Each row is a point on a landscape with many peaks, with its height.
A climber steps from a point to the highest of its 2 nearest points, and stops where none of them is higher. Distance is the straight distance between rows; heights are no part of it.
z_737 h=14.4: [  7  -8  -6  -5   4   7 -17 -14 -21 -21  -5  12  -3  -6 -20  36   1  -4
 -24 -44   9  32 -11   5 -15 -32  16  25   0  10 -10 -14  19   1  12 -21
   4  -1 -16  21  25  -7 -18 -22  -1  25]
z_396 h=41.6: [  4  -3  -6   4   0 -21  -9   2 -21  -3  16 -15 -18   7 -10  -3 -29 -12
 -10   5  24   1  -1  10  30   6  10   4  30   0   3   7 -24  12   4   6
   6  13  12 -12  -8   2  -9 -23   1   1]
z_826 h=25.1: [-22 -16   2  -4   7 -16   4   5  -3  -5   1   3  -5 -10  -9   7  30 -18
  16 -48  -1  19   0  13 -35   2  12  17  27   3 -15 -29   3  25 -14  11
  -5  -2 -15  17 -20   4   0   5 -14  28]
z_292 h=61.3: [ 13   9   9  18   7  -4   2 -14   5 -10 -24 -20  13  12  20   8 -42  -5
   6  21  -2 -23  -2 -22  15  -3   1   9 -18  -8  17  24 -30  -1  20  24
   1 -10   8  16 -23   7 -13 -12 -25 -10]
z_352 h=24.1: [-12   5  17 -15   2  13 -18  18 -11  34  -1  27  -8  22   6  12  -8   2
 -18  -4   2   9   4   4 -13   4   6  -4 -16   8   7   1  25 -24 -10  18
  17 -16 -11  -4  20   1  -1   1  16   3]
z_552 h=23.1: [  4 -11  -4  -4   5   7  15   9 -16   0 -10  19 -11  25 -25  -1  27  16
 -13  15   0   2  12   1  -3  -6   5 -10 -17 -12  18   6  10 -23  -3 -20
  11   1   3  -2  13  -4   0   7  -4 -17]
z_471 h=40.8: [  9  25  20  -8 -15   0 -45   9 -31  -1  40   7 -10  19   2  -4  11  25
  -4  -2   9 -14  -8  19  37   2 -12  18   0  25 -14  26 -14  10 -28  20
  -1  26  -3 -21   6  23 -14   0  33  -7]
z_33 h=6.6: [  3   2 -14   7   0 -13 -21   5  -1  -9 -13   7  -2   2 -14  15   8  14
  -1  20 -28  -8  -1 -25 -17  20 -12  11  26  24  -7 -47  38 -25  -1 -11
  -2 -32 -21   8  -7 -11  13   0   9  -2]
z_490 h=8.2: [ 13  -4 -11   1  27  -4  -2 -17   2 -16  -3   3  14 -10 -10  20  21  29
   4  -5 -30 -24  -4 -14  -8  10 -12  14  25  22 -13 -39   6 -14  -7 -40
   9 -14  -8  18 -14  -5  19   6   2  16]
z_245 h=47.7: [ -3  -4   5 -20  20   9   8  -8  10  17  -4  10  15  -3  21  -4  26   4
  -9 -27 -25   8  -8   5 -14   5  -7  -5 -26   9  17  -1   5 -24 -12  -7
  21  -4   0   8 -16   9  17  17   3   7]
z_573 h=54.5: [-10   6   2   0   6  30  -1 -19  23   5  -6  10   7 -14  21 -17   5 -11
  -1  -9  -6  26 -25  17 -42 -12  -3  -6 -11  14   9 -12  10 -26  -2 -10
  22  -4 -15   9   8  16  21  25   7  11]
z_478 h=49.9: [  7  20 -15  17 -17  -9   2   7   6 -10   0 -18  -9   7  16  -6 -17  -8
  11  12  11 -36  -2 -11  31   6  -9   2 -10  -8   3  33 -42  18   9  40
 -21  11 -11 -15  -3  -2  12  -3  11   4]
z_114 h=33.2: [-13  -9  -9   6 -13 -10   0  -7  24  -8  23 -16  -5  -9  16  -7 -20 -23
  17   7   9  15  -6  -3 -14   2  -9 -14  29  -1   2  -3 -10  15  16  14
 -12  -6  -9  -1 -35   7   1  16   2  -2]
z_773 h=33.0: [ 23  -7   4 -11   7   7  26   9  12  -6   5  -5  10 -26  -1 -13  30  20
   5   4 -25 -13  -2   8  20  27   7 -22 -24 -32 -11  13  14   6 -11 -40
   3  21  57  21  -9 -20  15  -6   9  -7]
z_243 h=37.2: [ -4   8   7   1 -11  -2  -4  28  16  19   0  -3 -17  29 -16   9  33 -25
   5   6  12 -20  14  -1 -18  11 -16  -6 -21 -21   3   2 -12  16 -30  35
 -10  -3 -10   4  -1  -8  -6  13  -9  -4]
z_811 h=43.1: [  2  -6  -7 -16  17   0  28   2  -9  -1 -26  -5  27  -3  -7   2  26   5
 -12 -12 -21  20   0   6  -5   4  12   2 -18  14   9  13  16 -14 -16 -26
  18   4  19   9 -22  -5 -14  -6  21   7]
z_551 h=39.2: [-10  15  13  24   4  20 -25 -30  -1 -11   6   0   0   2  29 -19 -57  19
   7  20  24 -10  18  -4   9 -10   4  -3 -10  -5   1  12 -20  -7  20  12
  11  11 -13  -8   2  25  -9  28 -20  -7]
z_531 h=35.7: [ 12   3  12  43 -10 -12  34  -1 -28   4 -14  -8  20  29 -23  31  -4 -21
   9 -19  36  16 -11 -13  -4  -3   5 -19   6  15  -7 -24 -21  12   0  -1
   0   6  -5  33  34 -10  -2 -24   5  12]
z_393 h=59.3: [-21  33  15  -1   2  17 -15   0 -26  33  -3  26   2  34  -2 -14 -24 -11
   5   2  17 -17  12   9  23  -6  -2  -8   3 -20  -8  28  10 -31   4  16
   6  18 -12 -23  39 -26   5  15  18 -12]
z_964 h=41.4: [  1  18  -3  21  -8   5  25  15   4   0 -33   9  11  39  -9 -12  -2  -6
  12  34  22  22  19  12  -9 -21 -11 -11  -5 -18  14  -3  19   6   2  15
  -9  22  -3   9  25  -5 -20  23  -4 -22]
z_692 h=17.0: [ 17 -20   4 -22  -2  -7  19 -29   1  -6  12   5  -7  -2  17  27  -7  10
   2  -7  -5   9  -9 -11   5   6 -16  22  -7  -2  -2  21  20  -8  -4 -16
   0 -23  24   8 -33 -20 -11   2  22  -9]
z_355 h=51.8: [  0 -10  -1   4  25  26  14   9  39  -9  23   1  -1 -28  11  10  18  20
  11   2 -18  -4   5  -5 -17  25   4  -2   0  11 -23 -14  -3  -1  -6 -32
  -6  -5 -11  -8  -3 -10  25  16  -5   2]
z_546 h=21.1: [ -1   0  -2   1  -4   6 -15  -8 -15   3   4  27 -12  23  -8  10   2  -7
 -11  12   2  15  14  -6 -21  -1  -5   0   3  -8  -5 -17  12  -9   7 -16
   8 -12 -25   2  25 -21  -4   0  13  -4]
z_758 h=44.9: [-18  17  11  16  12  24 -20 -30   3  -7  10  11  14  -6   6 -10 -52 -20
   9  41  24 -10  20 -15 -13  -7  16  -9  20   2  -8   6 -11  -1  24  -6
  -4   7  -9 -13   3  20  -7  -8 -19  -7]
z_169 h=29.4: [ -9 -25  13   6  -9 -17 -10 -14  20  -5   6 -28  -5  -5  35  -1 -34  17
   1   5   1   7  12 -23  -1  -4  -2   4 -16   3  -8   5  -3 -11   1  11
   0 -22  10   4 -12  15  -3   2 -17  -3]
z_977 h=55.6: [ 23   4 -19  24  -6 -16   5 -28   6 -15  -5 -25  11  -2  17  -2 -32  -5
  -3 -10  -1 -16  -1 -13  31   7   6   6   0  -4  19  19 -36  15  23  38
  -4   9  -1  -3 -29  16   2 -18  -9   6]
z_24 h=48.2: [-15  29   3   0   4  -2 -25  12 -21  20  14  18 -13  17  12 -22 -28   1
   0   4   4  -9 -22  18  33  13 -14 -12  17   4  -2  21  -4 -17  -4  27
   5  18  -8 -15  16 -12  -6  11  32  -8]
z_706 h=28.7: [  7   4  -8  10   4  10  -2  17  -7 -14 -10   9  -8   9 -10   1   3  19
   0   5 -21 -15   4  -9  38  31   9  17 -21  -7   1  41  12 -16  16  30
  -1   4 -20 -29   7 -18   5   6   7  -6]
z_769 h=48.0: [ 14  13  -5  23  -4   0  20   3   4 -39 -35   9  15 -14 -19 -13   1 -18
  -7  26  -4  35 -29   9 -28  -6   1  -7 -10   6   7 -39  -5 -17  13 -26
   2  11  -1   6  24   6   1 -10   6 -12]
z_670 h=52.6: [ 15 -35  -3  -5  -2  -7 -23   3  -1  -4   1 -28  -5 -11 -18   6   6   3
 -13 -34 -14  -8   9 -12  27   9  23 -10  17   0  -8  12  16  11  -5   7
 -11  -3  29 -19  -5  -8  -1 -11 -25  14]
z_556 h=31.6: [  5  -8   2  15  -4   9  12  -5  22  -9  13   0   0  15  26  18 -23  11
   9  18  -7   2  13 -37 -13   4 -12 -11 -18  14  -3   4 -11  -9   2  13
 -11 -20 -19   3  -1  -2  11  15  -2  -6]
z_667 h=52.9: [  6  -3  26   8  -9  -1   2  -8   3  12  27 -12  19   1  -5   4 -10   5
  12   0  18 -36   6  -1  38  -5   7  -1   3   3 -12  24 -27  26  -9  -3
 -20  19  12 -23 -18  19   6   6  -4  14]
z_142 h=24.7: [  6   2   6  -8  -8  22  18  15 -11  -2 -25  29  -8   6 -22  -1  11  14
   4  20 -13 -13  15  -9  -2  -1  -7  -1 -23 -29   8   4  11  -9  -5 -13
  -6   0  -3  -4   0  -3 -13  35 -35 -30]
z_711 h=29.6: [-26  -5   3 -14  11  29  -8   0  13   7  18  11 -26 -18   0 -14 -12  -2
  -8  26  23   3   1   7  -9   9 -11 -15   8   1   0  22  -7  -8   1 -15
   7   7  17  -4  -1   5   7  18  -5  -4]
z_458 h=39.6: [ -4  -7 -16 -25   9 -14  12  17   1  23 -11  -1 -10  10  13 -18  -7  31
   3  10 -18   1 -15  14  16 -22   0 -19 -10  -3  32   7  20  -8  -8   8
   3   5  49  13  -5  15 -12 -12  11  -9]
z_214 h=19.5: [-15  -5 -17 -22  15  -2 -12 -11 -12 -11   1   1   6  -6  -8  -5  21   5
 -26 -31  -8  26   9  18 -22  12  13   8   2  14  -3   4  52  -1 -10 -14
  27  -6 -10 -12  -2 -15   1  20  21  16]
z_259 h=10.8: [ 15  -8   2   6 -14 -11  12 -14 -17 -18 -20  16  -7   0 -20  11  16   4
   6  -7  -2   7  -9  -5 -26 -24 -14  -4  13   2  -6 -48  -6 -14  16 -33
  15   0  -9  33  19  16  18  -9  -5   7]
z_629 h=28.8: [-10  23  -4 -10  -9 -24   0   7  -2  26  -8  -8   5 -21  34 -40  -5  13
  17   4  10 -20 -26  31  33 -18 -19  -2   3  -7   1  15  -5   0  -3  10
  11  21  19  -4  22   5   0  13   6  -1]
z_722 h=62.7: [  9  11  22  38   8  18  15 -17  17 -21   4  -1  25  -5  22  11 -40 -14
  12   5   4  -4 -14 -21  -5 -13  16  -2 -18  12  10   7 -36  -1  22  12
 -13   3 -14  15 -10  26  -3  -9 -21  -1]
z_366 h=22.1: [  9   5  -5 -23  -9 -15   7 -16  10  22   4   0  14 -16  11  -5  21  -8
  12  27  -9 -21  -4  -9   0   2 -16  -7   0   3 -12   1   7   5  15 -15
 -12  -5  36   2  -6  -9  34 -31  16  -1]
z_75 h=51.7: [  2  12   1   4  15   9 -20 -18   4   2   7   3  38   3  -3   3 -28 -11
  -3  15  10 -17   5  -8   6  -9  14   4  13   7   0  10  -8  10  30  -8
   2   4  -9 -12  -4  -2  12  -8 -20   5]
z_8 h=57.1: [  1 -10   8  -6  26  -9  13   8  22  -5  10 -27  24 -26  11  11  26  15
   6  -8 -12 -17   8  -4  -4  20  -1   8 -12   2 -24   9 -11  -4 -16 -20
   6 -15  -3   5  -4 -17  19  -8  -3   3]
z_199 h=26.4: [ 11   7 -11   7   2  20  12  11   0  -9 -20  -1 -10  10 -13  13  -1  16
   7  16 -14 -26   2 -13  16  11  -9  10 -36 -27   4  32  -7 -11   7   9
  -5 -13 -25  -2   7 -18  -4  28 -18 -23]
z_451 h=27.6: [-14  -4   6 -14 -22 -24  -7   1  -3  -2  12  -3  10 -17  13 -26  -1 -16
  -5  -9  -6  -3   9  15  11  -2  18  15  13   1 -16   1  14  17   3   7
 -13   2  11 -43 -12   5  -1 -10   0   8]
z_289 h=34.7: [  2   0   7 -12 -23  -5   2  19  16  -3  -8   5  -6  19 -23   3  43 -13
   6  -3 -28 -24   7  -6  -2  20 -11   6 -23 -19   8   6  21  11 -18  29
 -10  -6 -13 -13 -13 -12  -7  30   3  -9]
z_589 h=27.3: [-14  -8  16  -6  12  23 -29  17 -12  -5 -11  24   9  19 -12  -3 -29  10
 -26 -16   9  32  -1   2 -24   7  20   8 -18  21  14 -14  25 -17  -9   7
   9  -6 -19   3  33   4  -5 -15  -2  27]
z_314 h=5.0: [-19  10 -11  14  -7 -18 -16  38   0   9 -15   6 -16  16 -16   5  16  -8
  -2  10 -15  -8   0  -7  -5  23 -23  -4  17   4 -12 -20  31 -18   4  10
   6 -21 -17  19  20 -20  -2  10  21 -17]
z_163 h=25.3: [ -2  18   1 -19  -4  -9   5 -10   4  36  -6  -3   1 -26  33 -32  32   1
  12   2  -1 -19   0  10   4 -13 -20 -12 -14 -15   1   9  10 -13   4   5
  12   5  28  -1   8   2  22   1  12  -2]
z_698 h=43.5: [-12  -9   0  -3 -12   4  -4  11  19  33   9 -28 -20 -10 -26 -21  37 -19
  10   3   6 -29  18   7   7 -26  -1 -24 -20 -18  -1  10 -16  24 -17  18
 -30   7  17  -8   7  22   2 -10  -3  17]
z_116 h=21.7: [ -9 -28   3   5  10   8 -29 -25   7 -19  -6   3 -21  -5 -10  16  17  -4
   2 -12  -5  23 -11  13 -12 -19 -10  34   5 -23 -16  17  23   7  10 -19
  16 -15   7  39 -20  -7 -22  15 -16   0]
z_343 h=39.7: [  3   6  -4 -32 -13 -23  15   9   3  19 -18   6   4 -19  19 -20  25 -21
  12   8 -24 -10  13  12  -4   5   6   6  -5 -13  -1 -24  12   6   2  18
 -13   0   8 -36   4  -8  11 -12  -2 -13]
z_729 h=64.4: [  0  -6   2  28  23 -10  -1  11   8 -13 -13 -13   8 -17  14  29  20  18
  -2   9 -16  -5   7   1 -12 -10 -17  18 -20 -10 -21  -4  -8 -12   0 -30
  11 -16 -11  27  15 -17   2  12 -15 -14]
z_395 h=73.7: [ 26  10 -10  21  10   3 -11  -2  21 -20  -2   0  16 -25   7  16   9   7
   7  20 -28 -23  -1  -9  -6   8  -8  26 -17 -15 -13   0   4   0  15 -23
   2 -17 -29   5   1 -17  -1  14  -7 -20]
z_263 h=22.3: [-13  -9  14  -7   8 -18 -16   0 -13  16  16 -12  10  -6  -8  -2  12  -8
   0 -44   9  -5   8   9   2  -9   9  19  20  10  -4  -3 -13  23 -19  16
 -15  -3 -15  -3 -21  17  -4  -7 -11  27]
z_751 h=70.8: [ 11  -1  25  35  17   7  14 -22  14 -20  -5 -11  25  -9  22 -19   6 -16
  -1   6   4  16   1  -8 -29   2  13  -7 -29   8  14  12 -33 -20  11  19
  10   9 -29   2 -23  25  10   1 -22 -11]
z_884 h=32.8: [ -4   4   0 -18 -19  -9   7  -9 -16  22  18   2 -18 -22  17 -42 -12   8
  21   4  18 -22 -20  30  29   6 -14  -8  21  -7   3   1 -24  12   3  11
   2  30  14 -15 -12  27   0   7   3   3]
z_94 h=27.0: [-23 -15  17  15  -4  16  -6   4  16 -19   7   0 -27 -10  20  -7 -36   3
   2  -8  14  25   2  -5 -22  -6  -2   2  -6 -12   1  -2 -16  -8  -4   5
   7 -11 -10   0   4   9 -19  23 -33  -7]
z_247 h=39.0: [ 14  11  -7  34  -3  -5  13  18  -5  -9  -4   1  14  20  -9   7 -17 -12
 -14 -16  22  39 -13  -9  -4  -9  15 -12  -1  10  12 -28 -14  18  -1  10
 -19   9  -9  17  31   0  -5 -30  10  26]
z_318 h=24.3: [-14   1  15 -19 -12 -10 -24  -6 -10  -2  30  -8   9 -21   5   6 -23   5
   9 -31   4 -21   5  10  14   8  21  28  32  23 -23 -11   0  21 -14   4
 -13   2  -1 -37 -18   9 -10   3 -10  16]
z_905 h=47.5: [ 19 -28  -1  -4 -15 -11  -5   9  12   8   3 -39 -19  -8 -18   1  10 -12
  -7 -15   3 -12   8  11  29  -8  18 -12   2 -21   3  17 -13  30 -27  17
 -25  13  33 -16  -9  10 -11 -14  -9  15]
z_807 h=43.0: [ 32  11  -7  33 -17  -4  13  23   1 -32 -16   7   7  11 -28  13   3 -17
  -8   3  -5  23 -22  -8 -14  10   2   2 -14   8  14 -40 -10 -12   8   3
  -9   5  -8  20  19  -3 -16 -19   7  -7]
z_499 h=36.5: [ -7   1   5 -27   6   9  19   4  17  16   2   9 -12  -9  16 -15   0  21
  13  15  -7  -7 -18   8  20 -14 -22 -12 -19 -24  23  27  13  10  -1   5
 -11  10  47  25  -8   5  -3  12  -4  -5]
z_369 h=41.2: [-21  25 -16  17   0 -16 -21  27 -10  18   0 -14  10  19  16 -16 -37   3
  10  -7   6  -2  -5   6  28   9  -5 -12  18   9  -2  -1  -8   4  -7  26
  -2   5 -15   6  15 -10 -10  -4  23   4]
z_388 h=28.0: [ -9 -20   5  14 -14 -16   8   6  -4  -9   3  -2 -11  14 -22  20  -4 -19
   6 -23  17  13   2  -7 -17   2   1   7  31  -5 -14  -8 -14  17  -4   6
   0  -7 -12  23 -12  -5 -17  13 -19  12]
z_819 h=24.4: [ 11 -31   6  -5   0   5  13 -13 -11  -5  23   5 -24  17 -12  17   3   6
 -22  15  19  18  13 -26 -15   7  -1 -22  13   5   6   1   2  -4 -11 -16
   2  -8  27   0 -28   9  13 -19   8   1]
z_772 h=40.0: [-10   1  17  10 -16 -20  -1  14  21  15   4 -18 -13   0   2 -16  37 -28
   9  18  14  -7   9   8  -3 -17 -16  -5  -8 -19 -11  16 -18  13 -11  19
 -14   0  -9 -12  -9   1   3   6   1 -11]
z_894 h=9.5: [ 24 -21   0  15  -4  -5   2 -11  -4 -15 -15  -4  -2  -8 -27  47  18   8
  10 -19 -24 -11  -6 -20 -20 -13  -2   3  30  24 -14 -57   2 -11   4 -34
  -6  -7   3  21  12   1  14 -15 -15   8]
z_537 h=48.1: [ -1  26  -6   4  -7  13   3   8  -5  18  -3  22  14  42 -21 -11   6 -11
   0  35  16  -6  16  12  14  -4  -3  -1   2 -19  -1  20  36  -1   5  10
  -3  17 -17 -16  34 -22  -6  18   8 -17]
z_91 h=30.7: [  0   6  12 -12  -6  -2  12   5 -15   9  -4   2  17   2   9 -13 -10 -12
  -6   0   7  16  15  27  14   3  29  13 -12   7   3  12  -6   4  -7   1
  -4  19  15 -41 -12   4   9 -28   7  10]
z_229 h=46.7: [  0  25  36   1  -6   3 -18  -3 -27  17  35   5  12  15  -1   4 -12   8
 -10   0  34 -11  12   9  25   5   1   5  11  22 -11  15 -24  15 -13   1
   3  11 -16 -29 -13  14   0 -10  12   1]
z_231 h=36.3: [-36   6 -13  21  16  -6  -9  30   5   9 -25 -20  11   5   4 -27 -26   4
  -2   0  10   1  -8   8   4   0   5 -10  18  17   6   6  -5 -15  12  10
  21  -2 -12  11  25  -6  -1   9  -6  -3]
z_294 h=42.2: [-16 -16 -11 -22   1   1  43  19 -15  26 -12  20 -23   3 -14 -17  -2   9
  -2  -2 -10   1   0   3   0  -6   5 -27  -1  -4  30 -14   2   5  -2  -2
   5   9  41   7   8  21 -11 -11   0  -8]
z_212 h=32.9: [-12   8  -5 -16   2  23   8 -11   9  15  -5   9 -20  -1   6 -19   4  -7
   9  29  16  16 -27  15  -9 -26 -23 -18  10 -23  21  22   2  -1   5  -9
   6   3  16  24 -13   5  -2  21  -4  -7]
z_719 h=34.6: [  6   5  -3  12  -4  14   3 -21   9  -8  -1   5   0   5  45  -6 -55  30
  20  16  11  -2  22 -38  17   8 -14  -9 -22 -14  -3  29 -15 -21  17  17
  -6  -7  -8   4   2   1  11  20  -4  -8]
z_646 h=62.5: [ 26  27 -32  13  12   8   7 -18  13 -25  -7   4  25 -38  20   5 -13  -4
  18  13 -19  -9  -7 -10  -4   8  -1   6  12  -8  -7 -18  -7  11  33 -29
   2  -3 -26  -5  11 -21   8   5   5 -22]
z_928 h=52.5: [  3  -8 -38 -16 -11 -15   0   1 -20  -1  18  -2 -12  -2 -21   5  30   9
  -8 -33  -1  -2  14 -15   6   5  10  -6  40   0   2 -11  10  15   4  -5
  -7  -8 -11 -12  -2 -10  20   0  -6   3]
z_280 h=24.8: [ -9 -23  10   2  -2   6 -21   9  20 -19   1   8 -31 -14   8  16  -4  -5
  -3 -15 -10  28  -2   5 -29  -9   0  24  -9 -10  -9 -10  -1   1   5   1
   4 -21 -27  25   8  -9 -20   5 -19  -1]
z_216 h=44.7: [ -1 -16 -14 -12 -15   8  37  12  -6  13   0  14 -17   8 -34   7  21   8
   6  -4 -20 -15  12  -7   1 -15  -7 -34   3 -21  21 -30  -6  32  -1  -4
  -5  13  25  18  -1  11  -2   5   3 -10]
z_959 h=26.9: [-20  26 -14 -11   9   6 -49   4 -22   7   3   4   7   4   5 -22 -34  18
 -27 -10   1   5  -9  10  13   7  10   5  16  28  10  -7  18 -13  -7  18
  17  -2 -23 -18  11  15  -3  -4  14   6]
z_759 h=36.1: [ 18   0  -9  -6   9 -18  16  -3   6   5  -3 -32   3 -27  13 -12  50   7
   7   8 -34 -11   6   9  19  24  -9 -19 -28  -8 -23   3   1 -13  -9 -23
   3   8  36   7 -14 -19   3 -25  21  -5]
z_919 h=47.6: [ 22 -17 -20  -1 -13   6  14   4  -3   6   1   0  -8  12 -33  13  27  -8
   5 -12  -2 -15  12 -22   6  -4  10 -15  16 -13  10 -11 -11  20  -2   5
 -17  -2   1   2 -10   8   9   1  -3   6]
z_410 h=37.3: [  3  -9 -19 -10 -15  -3 -21 -15  -2   1  30 -15 -13 -21   9 -19 -32   2
   8   2  23  -4 -11   7  23   5  -4  -7  41  -7   0  -9 -23  20  23  18
  -8   2   4  -4 -17  20  -5  -4  -8   0]
z_980 h=15.5: [  6   1   0 -33  -3  -2  31 -18 -21   5  -4  31   5   5  10  24 -25   0
   6 -24 -18   6   3   1   1   5   6  26 -19 -12  10   9   9   3  -8  -4
   1 -12  -2  -8 -11 -16 -25   4   7  -2]
z_68 h=22.7: [ -5  -6  14 -25 -11  -9  -3 -11  -1  12  21  11  -7  10   5  11   4 -15
  -7  33  10  -2  -2  -7  -9  -1 -13  -9  20   6   1   8   4   4   3  -4
 -14  -7  19 -12 -25   0  13 -20   8  -4]
z_210 h=45.5: [  6   6  -6  14 -11 -20  10   4 -22   8  15  -9 -30  12  -4   7   4  -5
  -1   3  27 -32   7  -5  27   0  -8  -5  16  -4 -11  16 -36  17  -2  28
 -12  15   3 -21   2  -3  16 -25  14   6]
z_467 h=60.0: [  2   5   5 -12   7  -1  -5   3  11  23   8 -12  26   3  -8  12   3   1
  15   0  -6 -37   3 -19  20   1  13  14   5  12  -4  13 -22  13   7   1
 -17  -4  14 -16  -6  -6  23 -28 -28  17]
z_31 h=23.2: [-22   6 -21 -16  11  -9 -18   9  -9  -2 -11 -15  12 -18   5 -32  -4  10
 -26 -23  -3  26  -9  24  -2   2  17  -4  19  20  11  -3  18  -4  -7   4
  19  -3  -2 -16  -1  16   9   1  14  15]
z_720 h=31.7: [  4   4  -4  -8 -16  15  -5  25   9   8   3  19  -2   0 -17  -6  36   9
  -2   9 -34 -34   6 -10  21  27  -4  -3 -26   6  -2  18  30 -17   1  14
  -3   6  -5 -20   8 -10  16  19  16 -17]
z_974 h=30.3: [-12 -27 -10   9  -8  -6   7  17  11 -13  20 -18 -37  -5 -14   3   6 -19
  -4  -7  16  22  -6   3  -6  12  -2 -11  45  -8   3   3  -7  13   0   2
   2   2   8  10 -13  -8 -15  15  -1 -11]
z_53 h=36.2: [  9  19   3 -24   5  12 -38  28  -6  21  21   8  -3  27 -15  -1   5  25
 -11   1  -5  -4 -12  31  41  -5   2  17 -15  19  18  10  -1   7 -29  16
  -7  12   6 -15   5  17 -23  -6  21  -4]
z_17 h=33.3: [  2   5  10 -26   5   3  -8  19  -9  19   2  11   5  12 -13   8  -8   5
 -20   0   6   9  -2  19  22  -3  19  23 -20   9  19   9  -3   6 -13  -3
  -8  -1  18  -8  -7  -2 -21 -30   5   1]
z_664 h=62.6: [  1  -1   5  15  18   4  -5 -17   9  -6 -14  -8   7  -3  24 -22   6 -12
 -12  13   8  26  -5  13 -33 -17 -11  -6 -16  -4  14  -4  -2 -14   8  16
  18   3 -22   3   6  13   4   7  -3 -11]
z_206 h=39.5: [  5  -1   4  -7  15 -15  21   0   7   7 -20 -28  22 -11  16  -2  13  -1
   5   1  -7   6  -9  13  17   0   0  11 -31  -2  -4  28  12   1  -9 -23
   5  -3  42   7  -9 -24 -11 -19   9  -9]
z_747 h=16.7: [ -3  -8  -7 -13  16  -2  -2 -12 -21 -27   0   8   7  -6 -16  13  35   2
 -22 -33   1  40   7  13 -42 -10   3  28   8  16 -10 -21  27   0 -12 -22
  22  -9 -19  17  -1 -19 -17   2  17  16]
z_81 h=26.6: [ -9 -22  10   1   6  19   1 -19  21  -5  14 -19  -6  -8  -1  -5  -2  -5
 -10  19  14  20   0 -10 -15   0  11 -27   6  11 -10  12  18   1  -2 -39
   1  -2  31  -1 -14   8  10   0  -8  11]
z_99 h=37.4: [ -5  15   3  36 -13  -2  32   9 -15   0 -22   1  13  41 -18  -3   2 -14
  12  20  33  21  -7   0 -18   0  -8 -20   8   1   0 -13  -9   4   6  -9
   5  15  -4  29  26  -5  -6   6   6  -1]
z_158 h=31.5: [-33  13  -9  15  18  17 -43  19  -2  -7 -20   2  -2   0 -11 -22 -37 -12
 -24  -5   9  16  -4  13 -12  11  23  -1   8  22   6  -4  23 -13  16  16
  28  -5 -19   3  26  -2 -19  -5  -4  11]
z_106 h=61.7: [  0 -15 -13 -26   4   0 -22 -22 -14  -9  26  -5   6 -13 -14   8   9   7
 -21 -22   7   4   8  -8  -2   4  27   0  24   9  -9   2  25   6   1 -20
  -3  -4  16 -25 -22  -7  18 -16 -15  12]
z_804 h=18.9: [  1 -21  18 -10  -2   9  -8 -37   3  -9   8  -1 -12  -6   1  42 -11  -5
  -7 -13  14  17 -15  -9 -20 -18  -8  22  10  12  -3   9  20  -9   2 -34
  11 -15  17  29 -15  -6 -19   3   3  13]
z_10 h=14.2: [  9  -2  18 -14  -8  -6  41 -19 -23 -25 -15  26   5  30   7  15 -13   3
  11 -15   2  14   6 -10 -24  15  -1  10 -13   6   8 -13  -3  -8 -13   3
   4  -7 -20   4  -7  -8 -16   1  -3  10]
z_526 h=47.2: [ -7  -5   0   2  12  13  12   9  23  13   4   8  -9 -22   7   5  36   4
   5   7 -34  -4  21   1 -19  12  -3  -6 -15  -4 -10 -33   3 -16 -24   1
  -6  -5 -19 -17   5   9  18  26  -2  -4]
z_523 h=12.4: [ 10   1   9   8  -7  -7 -20 -20  -8 -16 -18   3   1  12 -12  30  -9  -3
  -3 -27   3   8 -10 -17 -20 -43  -2   5  -8  12  -2 -26  -5 -10  24 -22
   6  -8 -12  38  28  11   5 -35  -6  18]
z_690 h=54.0: [ 35   8 -16  20   2  17  23 -11  12 -38 -23   3  12 -40   5  15  -8   5
  -3  14  -9  16 -22  -7 -14  -5  -1   0  -6  -7  -3 -23  -5  -9  28 -36
  -1  -2   6  15  13   5   0  -1   2 -25]
z_508 h=43.3: [ 10   5 -16 -14   4 -18  24   8  17   1  -2  -3  -5 -15  18   3  20 -15
  18   0 -26  -8   2   5 -21   8  -6  12  -6  -6  -4 -37 -12  14 -19  19
 -19  -8 -29 -21   6  -3  16  -3   3  -3]

Call two points neighbours if one is among the 2 nearest of the other. Go from one point of each pair to the other, from neighbour to neighbour, staying as high as possible. Name the lowest point that can't be avoided.
z_467 / z_393 -> z_451
z_106 / z_751 -> z_366
z_751 / z_395 -> z_263
z_395 / z_393 -> z_531

Two climbers start at each pair of points below. Name the first point that both come to, or write -.
z_980 / z_451 -> z_467
z_33 / z_352 -> z_158
z_552 / z_819 -> z_106
z_214 / z_81 -> -
z_366 / z_773 -> z_751
